Each row is a point on a tangle of strands that fork, close into loops and nearly touch. The rows are in no order.
Points whose rows are less than 66.9 apart are linked; no others are.
K511: [-17   6   1  -8 -15  27   9 -26  -4  12   8 -17  13  15  35  31  35   9
  10  42   9  11 -25]
K526: [-15 -23  16  22  11  17  30  -2  28  25  27 -36 -25   8   5  14 -21 -26
  15  10   9  15  -9]
K35: [  5   6 -16  -6  18 -21  -1  22 -24  -7  -3  -6  15 -11   3 -14 -15 -11
 -19 -11 -10 -19 -18]
K767: [ -9  -4   2  -9 -31  14  50  -5   6  13   6  -4   0   5  36 -21   4  12
   1  27   4  -1 -14]
K725: [ -4   5 -18 -43  -9  -8  15   9 -15 -15 -26  17 -10  10   9 -20 -13 -16
  13 -11  -7  -4  12]
K588: [-17   5  -8   6 -17 -16 -20 -20  -2  21 -17   6  24  20  44   2  29   0
 -10  35  -7 -13  -3]
K403: [  7  19  19  13 -15   5 -35   1  19   1  12  -3 -29  12 -35  31   5  30
  -3   9  13  18  12]
K622: [-19   4  -8   3   5 -35   0 -15   8 -10 -10  25 -36   2 -22  13  -6 -18
  24 -31 -28  -8  33]
K55: [ -7   0   9  29   3  10 -16 -17 -25  13  -6  31 -35  -2 -22 -35  -2  23
  37  -5  -2  16   9]
K437: [ -1  17  16 -58   0  15 -10  -9   7  -3 -18   3  45 -10  22   8 -14   5
 -18 -15  11  -7  -1]
K501: [-19   4   8 -41  22  -4  -8 -15  -9 -11   1 -10  23  13  14  14 -28 -18
 -17 -24 -13 -27  -6]
K508: [ -4  18   4  -5  20  -4  -2  19 -14 -21  -3  -5  33 -10   5  -9 -26  -3
 -27  -4  14 -34 -19]
K678: [-13   1  -5   8 -25 -18 -10  30 -14  11   3  20  -1 -11  10 -11   7  -9
 -18  20 -11 -13  -7]
K233: [-13 -22   5   7  -7  25  46  -7  29   5  18 -15 -22  27   4  15 -10  -3
  19  15  13  16 -14]
K717: [  8 -22 -18  20 -14   0  17  16  -6   6  -1   8   3 -12  10 -11  31   6
   1  41   2   6 -30]
K765: [  1 -20 -21  -3  43   0  13  -5  -4 -20   8 -31  -4  20 -14  10 -21 -12
  -5 -11   0 -18 -17]
K81: [  9   5  -9 -12 -18  18   8 -32  -4   1 -15  -4  16   7  34  23  47  19
   9  38   7   5 -24]
K278: [ 35 -12  20   1 -19 -25 -11  -5 -18 -16  -5  -4  22   0  16  14  49 -10
 -13   8  -2 -19  17]
K260: [  3  -2 -18  21  23 -20 -40  14 -42  27  10   5  -5 -27 -16 -18  23   2
   4  -3 -16 -10  -7]
K944: [-29  18  20  23   3   6  -5   0  -8  28  30 -43   0  -3  18   0 -25 -52
   1  16   2  11  10]
K293: [-14  -2 -16 -14   6 -11  21   2 -31 -12 -22   6 -21   9  10 -27   8 -21
  33  -6 -20   0  15]
K677: [ 13  21  -5  -9   4 -20  -6 -26   6  -2  -7  26  -3  -1 -51   0 -17  15
   8 -19 -32   8  29]
K118: [-25  15 -11  26  -8 -22 -17  19 -30  23   4   1  -2  -3   7 -16  18 -22
   1  22 -17  -4   9]
K854: [-17 -14   3 -27  30 -15 -12  -8  24 -16  -4   0   7   4  18  23 -25 -31
  -5 -33 -23 -37   2]
K551: [ 20  -5 -13 -28   0  15  13 -26  -2 -11 -21   0  38  -3  32   0  32  18
   6  14   0   5 -28]
K857: [ 41  -7  -8  -3  -1   6 -11   3  21 -23   9 -16   0   0 -22  36  24  26
 -13 -15  25  10  -4]
K982: [-19   4   2 -11 -26  11   3  22   8  -4  14  -1 -14  21   1  11  -4   3
  -8   7  12   9   0]
K77: [  2  13 -10  -7  12 -38   8 -29  10 -15 -14  22 -17  -6 -39   9 -17  -5
  14 -34 -35  -6  35]
K760: [ 22  27  -4   4  10  -9 -30 -29  -6   1  -5  23 -10  -2 -42 -13   1  43
  25 -14 -14  11  26]
K819: [ -4   3   1   2 -33  10  -3  -4  14   0  -4  39 -12   3 -21 -17  -3  19
  -7 -12  -4  10  31]
K890: [ -7 -22   4   4 -20  20  50   1  16  10  13   1 -18   9   6 -18  -4   9
   5   8   6  10 -11]
K110: [ 29 -12  18  -8 -22  -9 -16   9  -3 -20  -6  16  20 -21  13   1  34  -3
 -17 -12   0 -15  20]
K888: [  7 -41 -25  14   8   2   9  22  -2  17   6  10  -4  -8 -16  -3  14  -4
   6  25  -3  12 -40]
K486: [ 25 -15  -8  -3  17  -1  12  31  21  -6  -7   7  27 -20  -7   3 -11   6
  -6  -8  16   1 -45]
K52: [ -5  -9 -25  -5  41 -11  11  -4 -30  -7   2 -30   9   8   6  -8  -8 -22
  -1   0 -16 -21 -14]
K309: [ -9  10  15 -15  29   7  13  16   5 -19 -11   4  32  -4  -3 -10 -41  -7
  -9  -7  24 -33 -16]
K122: [ -4   7 -12  -4  10 -25  -9  15 -26  -7   1  13  12 -13  -4 -16  -6  -7
 -12 -33 -20 -12   2]
K225: [ 23   3 -14 -18  -2   2  10   8  23  -4 -34  37  22  -9 -15 -21 -33   4
  -1 -25  -3   9  34]
K182: [-11   6  25  35  -8  16  13  -9  -4  15  18 -36   4  -7  38 -16  14  -1
   2  21   3  17   7]
K194: [-29  -6  -8 -21 -13 -23   4  20   4  -7  -7  24 -32   1  11  13 -22 -41
   6  -7 -15 -30  11]
K109: [-17  12 -14  16   8 -27 -19  14 -46  12   3   7  -4 -14  -3 -16  21 -11
   8 -11 -21   3  10]
K741: [ 21 -37 -24   1  18  -6   6  25  13   8  -1   8  -4  -5 -23   9  -7  -1
   1   6   1   9 -47]
K606: [ 16 -10  11  16 -10  11 -27   2  19  -1  14   0 -22   4 -28  30  24  27
  -2   4  19  14  -3]
K984: [-13  14  15 -58   6   1 -15 -16  -8  -1 -10  -7  34   6  20  17 -14  -5
 -25 -15 -10 -12  -9]
K86: [ -7  -9  23  35   4  20   5  -1  23  35  32 -33 -20   1  -6  17 -25  -3
   2   5  13  29 -14]
K794: [ 38  -7 -10 -12 -12   7   7  31  20 -14 -15  14  17 -26   3   9  10  10
  -3   6  29   5 -29]
K170: [ 17  -5  -7 -17  15  24  15 -14   7 -31 -11   2  43  -6   8 -21  -9  18
 -13 -17  16  -7  -3]
K555: [ 11 -11 -15 -33   9  12  12 -11  -6 -19 -13  -7  25   7  19 -13  13  12
   1   0  -4   7 -15]
K739: [-26  18  17   6 -21   7   2  20   4  13  24 -15 -30  17  -2  11 -20   0
  -9  -2  14   9  10]
K85: [ 11 -10 -13 -14  23  -5  11  -3  17 -21  -1  -8   9  18 -17   8 -25  -1
 -10 -22  -4  -2  -9]
K446: [ 26  21   0  -4   6   4  -6  10  17  -9 -22  20  26 -25 -16 -14 -31  15
 -22 -34  17 -13  30]
K726: [ 10  -4   1  -5 -24   1 -21  12   4 -12  -5  29   0 -12  -9  -8  15  11
 -15 -19  -2  -1  18]
K980: [-39  24  16  28  -5  -9  -7  12 -26  36  29 -17 -21 -14   4  -1 -25 -41
   4  -1   0   0  15]
K478: [ 33 -16 -14  15  24  10  -3 -14   1 -12  -2  -4  -1  -4 -32 -20  17  40
  -4 -20   0  12  -6]
K190: [ 34  -4  -3  12  17   1 -28 -30   3  -5  -3  17  -2  -6 -36 -20  18  46
   6 -24 -13   1  16]
K383: [-31  -7  16  11  12  13  12  -8  11  25  25 -45 -17   3  22   9 -20 -53
  16  21   3  -5   6]
K728: [ -2  12  15  19 -20  18  -5 -13  -1  12  -1  23 -35   1 -23 -27  -4  32
  14  -4   7  12  24]
K973: [-12 -12   3 -24   2 -20  -6   5  34 -16 -14  22  -4   9   3  20 -25 -32
   2 -26 -23 -21  11]
K625: [-15  15   6  11  -5  14 -15 -11  -8  12   8 -38   9  17  34  25  31  -4
   8  49  18  13  -6]
K671: [-27  -4   7   2 -23   1  15 -13  -6  11   5   3  17  15  37 -14  19  -2
  -4  33 -15  -7  -1]
K324: [ 28   7 -16 -11  -2   6  -5  -3  34 -23   4 -12  12  15 -24  29   6  29
 -13 -11  12  25   4]
K387: [ 12  -1 -20 -36 -12   1  17  10  17 -13 -35  33   0   6  -5 -16 -31 -12
   8 -16   0   4  27]
K729: [-19  32  28  18 -12  -4  -8   2   5  29  20  -6 -43   7 -21  13 -40   9
   1  -9   7  12  11]
K644: [-12  -8  17  32  -5  14  -8  12   7  35  40 -22 -16 -15  -2  11   6   2
 -10  17  16   5 -10]
K280: [-16 -13 -12  15  18 -14  15  -1 -34  -3 -19  10 -35  -7  -6 -27  10 -26
  42 -15 -18   6  16]
K849: [ 35 -10 -15   2 -19  -7   8  22   0 -10 -15   7   6 -22  16   6  32   8
  -4  33  17  -4 -30]
K288: [ -6  40  28  21 -14   4 -35  -6   3   8  11   2 -38   8 -30  20 -18  24
   6   3  12  18  18]
K58: [ 30 -19 -11  14  18  15  11 -12  11 -25  -7  10  25 -14 -23 -26   0  29
 -16 -23   7   1  -6]
K134: [ 23   2 -14  -8  15   1  13 -18  31 -24   3 -17  16  26 -33  18  -7  21
  -6 -10  -7  24   4]
K842: [ -7   3  15 -41  31  19  20 -10   6 -13 -25  -5  21   1   0   6 -43  -9
  -4   0  26 -31 -23]
K874: [ 13  -8   0  14 -19 -19 -14 -10  -2  -2  -9  -1  26   6  37  14  51  -2
  -8  28  -2 -18   1]
K457: [-23  16  21  29 -15   0   6 -20  -3  27  11 -26  12   8  49 -18  18  -1
  -4  25  -7  -3  18]
K196: [ -4   3  -6  -5  -2   7 -12  19 -13  -9   6 -17  -4  14   6   6  21   3
   3  10   5  17  -2]
K618: [  3  -2  34  48  -3  20 -16  -7  -7  25  28 -35  -9 -31  14  -2  12  -8
  -5  16  13  13   4]
K174: [  4   7  11   5 -15   8 -14  15  -9 -10  12 -31 -11   8  16  28  37   1
  -1  29  25   6   3]
K615: [-13  -8   0  27  20  -1  -5  -8 -34   6 -13  17 -28  -2 -22 -27   6 -10
  39 -19 -15  24  11]
K695: [-18  -3  -1  -8 -24 -20  -4  33  -6   9  -1  38 -18  -6  -8  -3 -23 -22
 -10  -4 -10 -14  -5]

A piece is all that can be reached along the links. How many separate loops has the piece of each point below (a circle has one, a figure eight two, a Y none), and how many tips (points with one link)?
K403 => loops 0, tips 4
K86 => loops 1, tips 2
K486 => loops 1, tips 0

How many points has the smallest loop of links through each point below? Write none if it is on no loop.
K767 => 10
K849 => 6
K58 => none
